A landscape with many valleys, sampled at points; each row gives a point and its height.
A ball rolls from a point to the lowest of its 2 nearest points, and stops where none of them is lower. Distance is the straight distance between rows; heights are no part of it.
Q_582: 169 129 152 109  96 144  95 122 162 140 131 125 100 151 135 152 148 108 125 133 103 149  98 109 127 103 149 132 133 126 110 148 122  92  88 101 129  92  98 130 109 144 165  99 158 131 107 129 154 105 102 157 108 105 124 129 121  height 3.54
Q_889: 135 107 174 140 154 145 106 138 114 120 105 125 150 123  94 118 102  87 118 118 140 114 106 163 167 146  94 100 188 141 136  82 111 161 146 106 125 157 131 163 112 141 135 101 131 105 126 154 125 166 101 115 134 124 116 141 134  height 3.91
Q_42: 130 121 137 121 144 136 113 131  77 146 124 132 138 146 131  91 138 102 146 136 100 133 106 128 124 163 112 124 158 100 133 126 127 121 160 121 114 123 114 161 145 113 144 103 122 132 111 105 110 125  77 139 111 101 130  81 115  height 1.84
Q_545: 142  93 107  94 154 129 134 143 101 124 123 169 125 126 113 118 164 102 103 116 124 152 141 131 151 131 160 144 127 147 149 121 118 150 142 130 101 121 128 130 120 133 134 152 134 115 146  88 106 162 163 181 142 112 153 140 111  height 7.75
Q_496: 127 121 163 156  99 133 147 130 134 140 134 171 160  96 126 160  84 138 118 139 149 171 109 115 122 159 114 127  82 115 141 108 104 146 109 143 125 124 101 110 145 111 111 155 138 155 131 124 109 127 198 167 156 102 120  98 141  height 6.50
Q_417: 141 121 129  97 134 105 179 121 114 152 149 123 104 130 135 123 136 151 109 131  99 104 151 129 114 133 151 132 159 127 103 161 147 117 147 136 117 131 113 150 145  94 150 161  73 122 125 144 157 122 126 118 123 137 151 102 121  height 1.62
Q_885: 114 135 140 137 122 127 152 127  80 122 120 101 167 127 122 120 145 124 153 153 168 153 117 120  98 141 111 136 111 128 139 103 153 106 156 146 130 100 137 142 140 115  92 120 137 141 145 111 102 119 138 126 125 150 146  72 126  height 5.88
Q_442: 152 156  93 121 113 156 123 116 180 121 163 120 111 150 145 122 143 141 110 115 112 148 140 120 107 115 144 145 108 132 119 158 120 133  70 144  98 134 123  66 136 139 124 121 147 145 142 125 114 122 126 121 110 132 117 175 104  height 4.60
Q_588: 124 107 146 155 175 139 128 150 112 139 138 161 150 113  97 100 114  96 136 112 146 147 114 135 119 131 120 107 164 103 108  98 122 138 168 101 121 193 121 138 146 129 142 151 110 110 129 131 127 122 139 130 129 103 117 129 142  height 7.58
Q_971: 130 161 134 147 111 133 159 133 171 135 167 124 140 136 139 167 115 134 112 154 151 148 119 116  87  96 122 122  96 118 136 149 118  74  70 160 122  99 112  89 131 126 107 112 137 150 125 148 126 106 131 125 123 131 122 117 145  height 5.40
Q_455:  88 153 138 115  61 104 138 162 172  99 141 149  87 102 142 179  84 155 125 130 142  79 120 129 109 145 104  93  83  94 142 135  69 161  78 161 120 149 111 159 123 135 127  96 152 161 134 140 101 121 141 126 141 130 120 123 106  height 4.31
Q_760:  96 117 149 122 118  86 127 173 143  96 116 153  94 110 128 164  86 133 129  89 125  55 152 138 151 131 136 108 124 119 121 139 116 162 114 100 145 160 151 140 121 150 148 142 134 144 149 140 104 103 181 113 159 161 140 174 153  height 6.08
Q_535:  67 159 146  95  72 109 132 177 159 112  92 189 126  97 165 158 129 126 163 133 122  91 112 121 122 128 160 103 151  76 157 139 120 155 110 136 119 166 172 121 106 157 129  95 128 128 119 121  98 130 142 166 142 164 133 122 146  height 4.51
Q_471: 118 141  84 152 144 130 122  98 130 131 140 135 128 135 124  78 134 142 142 126 135 154 140 114 104 119 141 134 117 130 119 123 139 138 129 143 111 131 161  93 135 146 110 157 103 138 148  95 112 123 122 120 111 134 123 160 129  height 4.76
Q_739: 135 127 116 147 172 127 131 107  96 143 154 134 154 134 119 110 100 114 113 103 135 178 131 131 120 147 124 111 135 124 102 130 123 119 146 133 120 165 120 122 149 120 114 153 127 103 142 141 141 115 129 111 120 113 143 123 132  height 7.28
Q_891: 182 151 125 145 136 148 141  97 157 123 132 102 136 164 118 132 104 133 100 115 137 135 124 124 145 136 102 118 110 146 106 156 147 118  78 129 121 123 132 109 131 118 114 112 156 123 159 175 158 132  95 106 110 148 114 142 132  height 4.65
Q_577: 158 155 124 129 121 153 127 117 167 112 146 129 111 155 123 126 123 132 107  98 112 125 153 127 137 137 133 137 122 140 102 160 125 138  87 143  81 134 126 104 134 125 136 123 152 135 148 160 130 126 123  99 104 144 134 162 115  height 4.17
Q_205: 117  94 103  91 134 116 118 154 122 102 101 144 132  97 139 162 178 103 113 128 128 120 118 131 172 107 185 145 164 162 152 121 113 105 135 112 118 134 154 101 101 172 134 165 121 132 118 108 111 127 169 163 144 124 154 146 115  height 3.55
Q_742: 124 125 121 132 115 140 136 134 126 117 146 133 134 127 140  95 168 121 127 146 148 180  95  93 117 122 161 147  88 113 141 148 128 104 128 114 140 112 117 121 136 141 110 144 123 149 123  82 138 113 131 169 108 116 131 117 101  height 5.47
Q_231: 159 107 147 138 132 145 112 130 146 162 132 128 134 148 142 142 141  83 115 156 124 163  98 130 113 142 116 126 112 106 131 131 120  99 124 115 138  98  82 149 138 132 123 137 157 129 128 109 138 117 114 183 108  84 144  98 127  height 4.58
Q_982: 130  95 129 112 188 112 139 161  84 135 107 136 153 107 105 153 122  82 131  96 141 131 132 178 165 119 116 132 182 165 151  82 106 114 156  88 121 136 115 133 109 125 144 137 139 100 133 130 133 173 149 132 149 115 135 158 135  height 4.92
Q_255: 115 125  91 113 138 142 117 150 180 106 128 156 113 108 151 140 161 118 118  86  89 119 130 125 151  93 188 137 149 147 117 143 131 130  98 125 121 163 156 105 109 181 158 140 131 130 138 138 143 121 152 121 133 144 133 202 134  height 3.12
Q_170: 120 107 118  91 144 139 149 138  99 135  99 113 133  95 150 104 199 137 148 131 138 138 117 129 133 112 177 136 145 133 156 131 137  96 196 112 146 109 119 143 132 139 136 166  95 124 110  96 121 121 123 157 121 102 135  94 104  height 5.99
Q_17: 105 135  89 123 122 116 128 116 149 142 116 102 103 127 146 108 185 175 142 142  96 110 178 105 117  69 161 144 119 140 124 147 155 117 156 120 151 114 169 101 104 122 135 188  60 135 101 108 151 138 129 117 123 134  99 163  96  height 2.69
Q_802:  99 142 142  71  82 137 135 158 150 103 101 179 123 124 133 135 151 133 140 133 108 115 113 101 131 133 149 112 159  83 149 151 127 141 123 143 100 145 152 122 110 159 137 100 114 129 108 114 100 137 123 188 117 157 131 120 113  height 4.07
Q_589: 147 115 154  78  93 123 126 131 131 111 119 132 124 150 122 170 159 114 115 115 119  88 124 120 150 159 120 120 127 127 127 144 103 132 106 147 113  98  89 152 123 112 145 114 153 120 114 153 109 132 136 155 123 142 170 104 108  height 2.40
Q_202: 145 143 166 168 114 126 140 110 174 118 134 131 158 134 112 156  71 141 126 150 167 131 101 108 124 133  83 102 104 115 106 136 136 122  83 103 133 127 104 153 141 125 107 101 135 116 156 160 151 114 121 117 138 133 113 112 140  height 6.38
Q_791: 136 114 157 143 136 154  97 127 116 125 151 156  96 143  92  95  75 114 101 113 115 130 133 150 135 164 107 123 135 148 108 106 109 188 154 145  83 185 141 125 149 132 156 133 113 139 134 147 120 147 131 110 133 147 131 169 133  height 7.24
Q_240: 120 157 114 124 111 126 152 130 120 123  78  88 119 108 135 163 155 148 153 135 105  68 106 132 145  60 126 124 180 140 145 123 158  85 138 101 142 127 150 119 120 154 146 109 109 126  95 138 143 120  84 102 107 143 109 136 159  height 4.22
Q_847: 120 143 132 142 133 147 108 105 105 152 111 124 129 141 103  76 123 110 178 149 116 105 111 135 150 124  95 116 172 116 128 114 116 133 143 103 121 131 128 140 125 128 151  89 108 123  92 103 110 141  63 111 106 115 104 105 129  height 2.66
Q_74: 137 119  92 141 152 125 134 114  70 135 135 114 167 132 151  95 167 114 147 132 156 183 118 134 100 139 137 158  89 132 149 113 146  94 186 144 148  94 132 135 128 117  85 138 151 124 147  82 111 138 130 111 130 116 143  89 116  height 5.49
Q_868: 106 164 144 142 107 122 168 133  98 117 132 119 154 127 128 148 130 150 152 160 160 136 114 101  99 125 126 136 102 103 143 121 145  91 140 134 124 109 127 133 139 110  96 132 114 153 141 114 105 100 137 145 107 159 140  80 125  height 6.17
Q_591: 154 151 132 134 116 122 143 111 166 127 140  98 141 148 117 170 137 124 109 153 157 131 101 113 109 112 122 125  83 128 120 151 143  76  63 144 147  96  95 112 123 117  96 109 150 129 133 161 150 117 138 119 120 123 134 125 143  height 5.50
Q_999: 113 151  81 161 130 129 109  94 137 133 151 126 128 151 127  85 149 158 153 152 122 165 131  85 112  97 139 141  94 132 121 136 128 119 127 124 129 129 143  83 133 128 113 151  88 133 121  93 125 128 103 114 110 138  93 162 110  height 4.33
Q_777: 106 111 109 119 138 137 147 132 112 133 129 115 144 107 149  87 192 133 143 132 155 178 100 102 120 101 176 138 101 122 135 126 139  99 178 103 164 122 135 132 133 143 108 169 112 145 122  93 140 110 141 152 125 110 112 134  94  height 5.90
Q_111: 150 134 124 131 118 148  98 114 146 142 137 143 104 143 126 110 151 121 129 125 108 147 118 120 127 107 150 131 147 139 101 145 121 119 111 100 115 105  98 127 128 129 159 125 134 131 110 116 140 125  92 141 105 104 124 147 105  height 3.01
Q_447: 112  87 119 117 167 130 117 147  92 155 108 154 148 101 121  81 155 107 143 117 117 125 148 151 118 124 128 132 155 147 160 100 121 157 181 127 105 155 141 148 121 139 144 148  96 115 117  82  87 159 142 145 141  86 122 121 110  height 8.05
Q_989: 139 103 107 158 165 128 101  93 122 174 119 104 156 158 172 112 166 106 117 133 123 189 108 139  81 144 125 166  79 131 148 122 129 102 145 112 189  97 108 137 130  99  85 117 156 108 129 104 154 144  92 113 128  83 135 122 117  height 4.69
Q_864: 156 128 157  66 107 125 141 117 110 143  96 125 103 148 122 140 160 140 133 132  85  99 126 131 158 149 128 135 164 122 123 159 140 111 124 137 111  92 110 157 129 102 150  88 139 129 100 143 132 125 102 135 115 125 162  95 115  height 1.59
Q_149: 126 145  83 170 157 117 114  84 133 147 108  81 124 140 130  53 130 130 155 108 135 115 167 156 154 143 114 129 135 138 129 121 133 148 154 129 125 139 163  91  92 143 111 174 110 104 119 149 129 164 111  88 119 124  96 137 127  height 6.23
Q_539: 120 122 114 128 147 101 138 121  88 130 138 137 144 111 134 117 136 128 145 124 156 173 120 137 122 122 158 149 100 134 131 115 144 141 144 147 128 140 162  74 128 136  71 173 141 144 168  98 119 113 198 171 140 119 127 157 130  height 5.56
Q_130: 146 129 161 150 103 149 144 124 173 155 161 163 148 104 130 162  83 120 106 136 141 182 111 123 114 140 126 123  87 116 140 123 102 122  87 168 125 115 108  74 149 130 104 145 124 150 127 125 100 112 185 161 136 103 114 119 146  height 6.75
Q_95:  95 110 164 122 158 141 114 128  97 116 132 109 109 128 104 112  91 127 133 120 153  90 150 153 122 158 110 122 149 133 121  92 133 172 185 126 135 170 155 141 145 129 133 149 103 123 125 137 100 136 131 116 141 158 136 130 161  height 7.86
Q_281: 141 113  94 120 154 119 139  98  94 154 100  94 129 138 131 109 177 132 122 123 119 158 119 127 130 128 173 136 134 148 121 123 151 105 151 115 162  85 101 133 127 109 121 135 126 114 128 119 163 130 114 115 126 101 146 119 127  height 3.64
Q_165: 153 134 132 136 112 159 145 129 122 159 153 131 131 139 145 126 100 127 109 150 105 162 121  97 107 140 119 127 102 121 135 153 115 101 106 143 103 107 115 125 169 115 152 130 106 149 123 121 110 108 103 147  96 133 142  86 123  height 0.73
Q_296: 125 102 138 142 128 115 158 135  92 129 142 169 159 109 126 145 111 123 125 124 159 158 119 124 132 174 130 137  91 126 134 109 101 138 150 136 133 136 104 132 133 107 116 161 145 139 151 113 124 122 198 170 155 120 149  97 134  height 6.19
Q_380:  93 140 156  83  47 108 138 141 159 114 116 155 118 127 136 175 105 143 131 138 127  85 132 124 138 158 103  91 107  60 135 148  94 141  94 135 122 129  99 151 119 119 131  83 158 138 101 135 101 115 112 145 123 147 129 112 102  height 3.74
Q_404: 128 112 115 128 163 145 119 100  84 126 139  85 154 156 115 114  98 127 104 129 148 150 133 116 114 169 103 137 130 153 136 109 142 121 140 171 134 110 147 167 158 106 110 106 132  86 125 139 149 153 113  76 134 153 148  79 122  height 3.78
Q_322:  94 137 141 140  96  90 122 173 169  86 130 178  90 108 148 163  81 133 136 106 123  73 137 125 130 135 131 112  94 124 132 142 120 173  88 133 125 168 161 143 114 147 156 110 156 154 157 127 107 121 190 116 157 144 130 182 135  height 5.76
Q_684: 113 141  80 192 157 116 122  79 131 145 105  75 113 136 134  81 153 143 174 131 128 124 162 134 151 121 122 123 109 120 132 127 145 117 163 107 160 137 152  81  94 136 119 192  88 100  98 138 150 161 101  90 110 122  61 127 137  height 5.87
Q_794: 129  83 130 118 176 122 153 146  82 135 123 141 159 102 124 145 147  95 134  98 150 136 123 152 150 133 143 123 168 130 135  91 120 115 182 116 149 143  93 158 124 117 133 160 134  94 134 128 125 136 167 144 147 109 154 108 131  height 5.35
Q_679: 106 138 136 128  82 108 132 149 189 100 146 130 127 101 121 178  82 153 107 149 155  79 137 146 128 137  98 104  76 129 139 124  90 154  47 173 132 118 106 130 116 138  99  92 155 167 133 165 109 118 170 108 169 116 130 120 136  height 4.78
Q_19: 103 146 101 136 125 118 130 134 110 131 119 108 111 131 129 103 176 179 143 165 116 114 147 106 122  61 157 143 123 135 133 127 156  98 164 120 144 105 145 115 120 129 127 153  81 140 107 102 138 116 107 128 106 139  94 132 108  height 3.50
Q_854: 144 126 142  74 124 102 176 130  90 149 115 112  96 125 122 130 160 163 130 137  87  94 141 139 140 121 152 140 168 131 118 158 147 107 151 137 125  96 118 154 133  89 149 120 102 127 111 132 151 124 115 129 119 126 153  91 124  height 0.79
Q_109:  93 164 135 124 100  78 175 118 120 117 136 111 148 114 122 172 120 162 157 154 168  91 115 110 113 122 112 125  99  90 144 123 121 108 116 107 144 120 121 169 114 109  93 104 132 139 148 140 117 103 143 123 128 140 139  94 131  height 6.53
Q_58: 143 138 169 170 109 131 124 121 194 105 165 149 150 118 113 165  90 115 146 150 151 146 103 124 126 104 124 106 115 111  92 146 145 116  89 118 130 117  98 113 131 150 121  93 157 118 149 151 161 110 119 132 143 128  99 124 136  height 6.65
Q_987: 122 116 158  92  68 107 129 146 163 125 117 129 137 142 132 178 121 115 115 144 136  92 122 129 143 168  85  96 101 100 138 132 100 131  82 164 139  95  81 147 109 116 122 110 161 132  98 144  97 107 137 160 136 134 141  91 119  height 3.14
Q_564: 111 118 128 111 124 115 121 160 127 104 103 135 130  96 147 167 160 110 130 110 124  87 131 143 154  99 158 133 180 149 142 129 133 113 130 125 121 140 169 106 122 170 145 158 128 126 119 130  94 112 163 139 135 143 160 146 135  height 3.05
Q_376: 148 133 132 157 150 158 106  97 124 131 152 120 118 151 104  79  87 115 103 103 131 143 135 140 143 174  96 115 138 146 116 126 106 168 126 148  92 162 137 119 130 139 137 129 142 129 136 155 138 148 107  90 117 136 121 142 117  height 6.93
Q_722: 123 110 130 123 161 142 116 113 103 112 130  83 138 156  97  95 108 122 111 125 150 113 130 140 142 166 103 127 166 149 132 107 135 142 152 149 136 128 156 163 139 118 116 106 131  85 139 157 142 176 109  92 128 163 136 113 132  height 4.30
Q_113: 145 144 108 135 137 142 108 143 168  93 124 148 119 131 142 140 136 121 129  78 108 123 137 141 168 120 155 139 138 134  98 157 127 145  93 131 102 149 153  84 118 164 134 124 163 130 165 137 136 118 147 114 123 138 117 203 134  height 3.62
Q_525: 122 138 139 136  86 114 115 172 211 106 142 148 121 132 144 184 114 122 118 130 145  88 147 136 120 145 128  96  80 134 133 137  93 137  62 172 116 133  95  98  98 131 124  95 169 154 132 162 113 127 173 118 153 128 130 124 138  height 5.13
Q_358: 122 131 184 137  93 131 107 131 152 103 119 132 138 128  89 155  65 133 133 149 159 109 105 126 133 160  70  99 112 116 112 105 115 186 102 100 142 139 110 162 150 127  95  92 142 135 143 151 130 122 120 122 161 127 101 125 141  height 5.97
Q_346: 160 151  94 159 121 148 106  91 134 179 154 102 101 141 150  97 116 166 101 150  93 184 135  97 103 110 118 154  88 126 116 147 128  98 108 117 149 104 112  90 145  99 127 128 121 135 114 109 162 117  78 105 110 105 123 140 130  height 3.13
Q_537: 133 107  98 145 167 121 119 104  94 176 107 102 132 163 159 101 156 121 112 145 105 176 112 121  99 125 133 170 111 140 120 121 147 100 164 106 182  97 105 164 127  96 123 112 142 116 124 102 172 139  94 102 122  71 144  87 127  height 4.21
Q_246: 123 125 155  76  88 139 128 155 135 106  95 194 112 125 121 124 142 107 123 121  94 118 118 111 157 148 134 114 158 113 136 130 118 172 124 141  85 140 129 139 128 147 141 120 121 133 106 114  84 138 128 189 127 137 137 131 113  height 3.63
Q_443: 169 115 166 123 107 137 119 118 159 156 126 124 131 158 130 165 118  96 129 161 120 137  92 118 115 136 102 105 116 102 105 128 135  94  98 111 132 102  87 160 127 125 140 105 143 123 111 140 143 106 114 168 109 117 134  92 135  height 4.13
Q_772: 112 144 132  97 102  88 172 107 114 121 119 101 141 131 110 172 109 170 126 161 154  68 115 106 122 135 105 118 111  97 133 135 125 109 115  99 156 124 118 193 142 102 110  88 133 124 140 163 126 112 118 114 124 148 144 111 125  height 6.80
Q_343: 122 125  98 141 154 129 129  99 114 143 136 155 141 121 125  75 121 140 146 122 143 161 138 123 104 105 140 141 118 133 115 110 155 152 155 140 126 172 180  84 133 158  99 175 108 142 156  98 112 121 158 150 125 118 114 169 135  height 5.14
Q_928: 102 145 187 124  92 129 113 139 140  95 105 149 147 125 100 159 103 123 153 138 140 102 104 125 135 140 100 103 152  97 109 112 125 170 101 111 132 132 123 143 133 124 101  80 144 128 124 141 112 118 113 136 149 139 108 117 148  height 5.61
Q_529: 104 104 153 100 114  87 105 150 116  81 119 135 101 127 117 178 101 132 123  97 143  71 157 158 173 157 113 135 104 139 120 121 103 173 118 121 129 122 136 146 113 140 135 135 164 140 150 140 120 127 182 115 164 161 146 155 144  height 5.86
Q_86: 145 105  96 138 156 126 121 104  96 140 125 109 185 134 147 103 179  96 123 119 148 187 110 149 104 145 130 164  87 134 177 113 125 101 146 137 173  91 104 129 124  98  78 120 178 111 141  83 129 149 136 122 137  88 152 122 107  height 5.12
Q_325: 105 127  91 173 149 137 135  95 115 155 110  84 118 115 136  87 160 148 158 133 133 135 139 123 128  82 129 120 130 121 121 115 150 103 162  91 173 142 122 101 115 138 140 177  83 112  91 124 177 133  96  88 116 116  60 136 131  height 5.44
Q_694: 156 151  82 158 146 156 109  85 109 183 144 113 137 141 157  98 124 149 113 137  99 197 142 112 106 137 118 156  80 122 140 156 114 107 111 139 134 107 120  99 159 100 136 140  98 127 134 100 130 117  89  93 108 114 132 112 117  height 2.39
Q_645: 131 118 105 117 145 134 122 138 145 125 101  89 119  90 140 126 145 125 149 107 115  85 184 161 127 102 127 150 153 140 124 167 184 153 129 135 127 145 185 119 116 166 168 200  82 114 117 130 111 133 143 111 107 135 131 161 112  height 0.66
Q_655: 141 101  78 105 173 124 153 114 107 154 128  99 109 114 137 102 151 143 122 106 108 121 174 152 108 125 156 122 161 145 101 155 157 132 161 141 124 123 132 132 136  93 146 182  88  97 112 137 175 133 136  98 128  98 133  94 122  height 2.45
Q_228: 123 140  83 173 159 123 111  84 111 149 143 118 133 151 135  78 146 142 145 131 118 173 133 104 114 130 137 135 113 123 110 124 128 107 158 108 153 136 115 106 126 116 116 153  98 124 108 104 169 127  86  90 112 102  90 138 125  height 4.89
Q_271: 153 137 144 127 107 152 128 136 133 135 153 147 114 153 116 113 100 123 125 140 102 147 128 110 114 151 101 117 136 115 109 156 117 136 117 137  81 128 115 144 161 113 156 121 111 150 112 140 105 116  95 127  98 141 138 112 119  height 1.61
Q_795: 179 159 120 135 105 143 107 113 159 139 122 116  81 136 132 110 135 161 123 127  87 121 143 114 147  92 149 147 142 145  86 150 129 123 111 101 124 109 111 117  99 117 176  87 132 134 114 135 186 121  76 106 109 117 109 151 124  height 2.27
Q_85: 148 110 104 117 169 124 125 126 106 138 150 157 122 135 109 107 129 112 102 103 112 149 148 141 137 144 145 127 139 142 113 127 119 144 139 128  98 145 115 125 142 117 135 160 131 112 148 118 117 142 141 140 130 107 149 149 118  height 7.53
Q_756: 134 111  85 120 155 131 129 101  71 138 144  94 126 157 142  96 129 128 124 131 111 127 148 140 108 152 130 149 146 149 126 128 150 120 168 166 132  90 146 162 144  76 121 114 116 105 107 103 152 157 104  75 129 113 153  58 104  height 3.16
Q_490: 161 152 121 138 133 105 161  93 146 133 120  95 152 145 121 155 118 163  97 127 158 137 121 102 130 140 109 131  96 138 112 157 156  89  80 141 138 122 127 134 139  99  91 125 135 104 160 193 163 130 126 111 126 157 125 145 141  height 5.07
Q_697: 156 144 113 146 139 156 135 114  84 172 151 112 148 143 155 113 111 136 103 148 105 177 134 108 110 143 108 149  99 128 135 145 127  95 124 149 125 102 123 131 164  95 139 129 106 143 129 118 132 111  95 104  97 125 149  65 123  height 1.60
Q_421: 148 114 127 137 128 156 115 128 143 152 153 121 127 134 168 115 146 101 102 152 131 177  92 105 107 131 127 157  81 111 147 143 113  86 110 117 150  88  96 124 140 127 112 139 146 152 111  99 137 108 103 175 109  89 139  99 119  height 5.00
Q_207: 147 130 151 151 141 147  90 119 123 132 101 132 143 127  90  90 112  89 146 126 136 108 100 153 163 136  83 117 177 147 139  91 102 156 124 107 100 125 147 153 106 137 130  75 143 116 111 134 116 165  81 109 118 115  97 139 122  height 3.36
Q_963:  89 157 163 136 107 116 130 144 150  89 112 140 141 112 118 166 113 132 163 121 129  69 114 127 147 114 126 104 143 100 121 128 126 139 101 105 129 135 142 138 124 134 119  83 134 122 146 149 122 103 118 123 135 150 126 122 153  height 5.27
Q_778: 115 122 117 102 130 115 124 169 162 101 105 161 121 111 157 158 150 121 122 100  92  87 142 124 146 106 164 127 158 139 141 146 133 134 116 136 122 162 180 122 105 183 168 149 128 140 136 133 103 120 176 133 132 153 159 173 130  height 2.51
Q_646: 143  86 102  74 162 137 132 150 105 131 109 162 124 129 112  93 161 109 112 112 104 130 152 135 151 123 142 139 158 164 163 115 126 170 161 129  89 134 145 148 113 141 146 157 105 127 137  83  89 174 150 169 156 116 143 142  98  height 7.94
Q_230: 141 119  89  94 153 114 157 110 116 146  88  80 103 120 128 113 176 153 126 110 109 125 148 149 135 119 179 150 165 165  98 136 146 120 150 120 142  87 114 129 118 103 133 156 108 107 116 142 172 139 117  98 129 100 137 129 133  height 3.11
Q_33: 123 115  81  99 143 136 133 123 148 143 116 111 113 126 142 102 174 154 137 133 107  97 170 127 123  93 159 149 149 137 126 145 161 136 144 128 121 123 170 116 120 144 147 190  71 125 123 111 126 141 129 128 120 120 130 143  91  height 1.80
Q_781:  76 164 151 129  90 101 108 178 160  96 113 171 124  76 154 165 106 110 181 123 116  82 107 140 128 119 142 103 147  96 135 129 127 161 103 132 119 156 161 121 107 155 144  72 143 130 129 126 106 107 139 132 166 164 115 139 162  height 4.86
Q_811: 151 113 171 109 105 153  91 145 126 128 129 151 115 150 106 117 115  96 119 124 106 143 124 135 125 167  93 109 136 121 119 122 106 162 130 140  91 136  95 154 154 117 143 107 141 138 105 119  87 130 106 163 124 124 138 122 111  height 2.44
Q_969:  81 128 160 105 111 112 134 115  86 104 127 108 139 111 115 144  96 157 145 151 169 101 138 139 107 171 111 124 119 120 134  77 131 160 176 109 157 118 146 156 137 115  92 127 133 137 152 123 106 104 161 145 155 156 159 109 144  height 8.41
Q_409: 125 158 126 149 113 127 153 132 129 103 132 127 122 135 107 128 127 143 152 146 120 107 110 113 123  74 130 107 153 103 106 133 162 100 125 103 128 127 125 123 131 125 140  93 110 131 122 132 149 110  81 119 107 149 111 125 144  height 2.96
Q_857: 126 107 115 118 159 114 157 117  82 131 142 153 143 111 138 132 123 137 130 113 160 170 145 125 117 149 158 146  99 137 134 112 134 124 170 155 132 147 155  94 134 123  94 170 134 130 165 101 119 130 200 170 141 142 150 123 133  height 5.84
Q_157:  97 116 159 102 106 106 130 117 102 103 116 115 155 127 101 162 113 131 146 149 175 104 122 126 131 175  88 129 119 123 142  87 121 158 124 116 157 109 107 178 142 101  80 107 145 121 141 127 109 127 160 138 156 146 151  93 140  height 8.64
Q_997: 139 123 141 143 104 153 132 143 208 136 184 156 132  96 137 151 102 129 110 146 143 196 101 105  98 118 153 129  91 104 145 144 109 115  76 169 136 126 108  63 135 153  94 127 133 146 121 110 122 125 160 162 126 106 106 128 132  height 6.97
Q_282: 149 158 140 169 102 120 154 119 150 126 167 132 111 133 126 143 104 151 114 146 115 140 110  98 102  74 128 123 121 111 104 145 151  82 111 117 140 126 102 129 135 124 145  86 135 128 136 146 179 107  90 128 107 142 111 141 145  height 2.30
Q_815: 102 156 106 119 109 104 138 161 125 116 102  98  98  98 173 158 167 143 139 136 112  87 105 122 123  39 157 129 171 153 157 127 143  78 126 107 150 130 160 110 104 162 142 101 131 147  84 149 165 116  94  96 128 148 103 150 141  height 4.64
Q_620: 123 107 100 127 173 123 118 122  81 147 142 122 149 137 141  75 147 111 129 121 114 143 137 141 117 146 143 136 141 140 136 127 131 120 183 145 128 110 126 161 137  98 130 120 119 103 120  93 122 149 100 101 131  90 149  80 103  height 2.64
Q_571: 139 124 155 149  98 145 102 143 203 126 187 135 135 114 130 160 110 107 133 155 135 175 103 130 106 103 154 114 111 104 117 144 124 121  81 139 128 103  91  90 133 150 127 107 162 145 115 121 146 117 128 164 135 106  97 122 120  height 6.90
Q_476: 123  99 117 115 159 142 155 140  91 138 107 123 151  87 140 126 184 106 140 112 138 145 111 140 143 121 162 130 162 134 152  98 126  93 192 102 152 131 106 146 124 136 131 164 124 109 122 112 128 123 150 156 130 102 133 108 123  height 5.67
Q_732: 132 152 126 139 135 137 154 126 103 146 104  91 123 129 105 117 132 156 141 146 113  74 132 135 152  83 108 116 177 116 119 135 165 114 154 106 143 141 138 126 133 115 151 105  93 126 101 135 143 116  84 107 105 138 113 107 148  height 3.61
Q_853: 127 133  97 156 172 125  93  87 111 140 138 109 145 149 112  51 125 106 123  97 137 137 146 159 149 151 105 131 137 153 128 111 123 154 146 129 110 135 145 126 104 126 115 121 135 101 136 136 129 166 105  90 128 108 119 142 114  height 6.58
Q_596: 103  96 158 129 164 126 101 142  81 117 142 144 101 140  94 104  78 113 104 117 128 123 146 165 131 161 108 121 142 142 132  89 110 175 177 130 106 186 148 136 128 123 149 145 114 128 123 139 124 153 142 112 160 145 121 158 152  height 7.55
Q_650: 117 137 134 119 142 118 123 167 166 102 108 129 118 100 151 142 122 129 139  93 109  81 168 136 115 100 149 131 152 128 129 166 176 139 121 149 137 162 195 137 113 167 173 167 100 126 129 141  93 118 161 114 120 160 142 181 142  height 1.76
Q_370: 125  96 169 131 165 125 126 152 104 121 101 133 143 122 106 144 109  93 126  94 142  95 129 166 178 119 104 110 185 149 125  95 115 152 148  91 121 161 134 131 124 137 147 146 127 112 125 143 124 153 136 127 156 133 120 155 159  height 4.47
Q_862: 111 147 142 147  93 106 121 169 189  89 139 161 103 137 153 176 105 119 130 101 127  89 149 122 127 132 133 121  88 134 128 158  97 152  77 163  97 155 132 122 117 145 141 104 172 148 158 154 118 120 181 112 140 148 132 154 126  height 5.45
Q_34: 122 111 148 119 112 118 116 117 129  86 129 115 119 137 106 155  88 141 101 118 159  97 145 143 154 171  81 124 102 159 128 110 110 162 112 128 136 126 118 145 141 133 105 125 160 129 171 164 130 138 160 107 166 163 146 145 140  height 5.43
Q_386: 125  92 129 126 167 137 113 156 104 147 112 177 150  99 105  99 136  94 139 112 118 134 122 145 123 112 123 127 177 129 144  86 108 157 162 105 109 179 122 144 128 141 157 143  96 118 115 106  99 147 132 157 131  96 105 146 135  height 7.84
Q_731: 157 164 107 152 103 140 127 126 170 109 162 125  73 131 136 132 129 161 110 127  97 139 132 104 118  66 148 141 117 132  96 150 138 107 100 120 133 125 114 114 103 130 172  69 159 139 127 153 190 115  81 110 105 144  88 171 133  height 1.51
Q_567:  92 118 171 118 143 124 102 124  86 110 124 102 119 120 122 137  84 139 139 149 165  91 148 160 112 170 116 130 133 135 135  73 152 170 197 105 157 137 168 132 125 123 117 152 115 128 134 138  94 122 151 140 151 155 135 136 175  height 8.13
Q_211: 125  97 151 129 144 131 107 119 115 101 129 101 138 154 100 123  87 138  88 117 175 117 133 133 149 177  84 133 133 163 138 107 129 163 133 138 146 137 155 144 131 127  95 125 153  97 182 168 147 166 149 103 161 167 126 150 159  height 4.94
Q_219: 141 115 169 107  88 148  96 168 126 113 106 178 105 141 113 147 116  93 125 106 102 125 129 139 160 152 110 119 146 126 122 114 102 176 113 144  79 134 110 138 132 128 150 107 147 150 109 124  85 146 140 179 145 143 127 148 118  height 3.10
Q_405: 147 180 109 145 108 145 149 132 165 134 168 109 119 155 140 145 124 157 101 139 128 155 140 118 105  90 118 140  96 135 150 157 109  82  64 169 111 103 121  81 139 112 129 100 134 150 133 143 122 113 116 110 110 148 116 145 135  height 5.08
Q_120: 171 167 105 156 115 135 133 106 124 148 146  98 108 152 119 122 119 158 103 154 102 161 127 100 112  91 114 147 104 144 113 144 153  88 103 118 142 102 109 116 137 112 135 107 137 132 124 141 177 104  90 112  98 129 121 133 140  height 2.99

Where does a ball stop that starts at each point below?
Q_231 | Q_731
Q_496 | Q_999
Q_95 | Q_999
Q_772 | Q_854
Q_170 | Q_42
Q_149 | Q_999
Q_281 | Q_854
Q_529 | Q_42
Q_58 | Q_165
Q_535 | Q_165
Q_760 | Q_854
Q_455 | Q_854

Call two points neighbours if one is among the 2 nearest of the other. Go from one point of each pair to the other, from neighbour to neighbour, staying as low as possible. Name the highest point that can't be avoided.
Q_854, Q_282 | Q_760
Q_165, Q_731 | Q_346
Q_282, Q_42 | Q_170
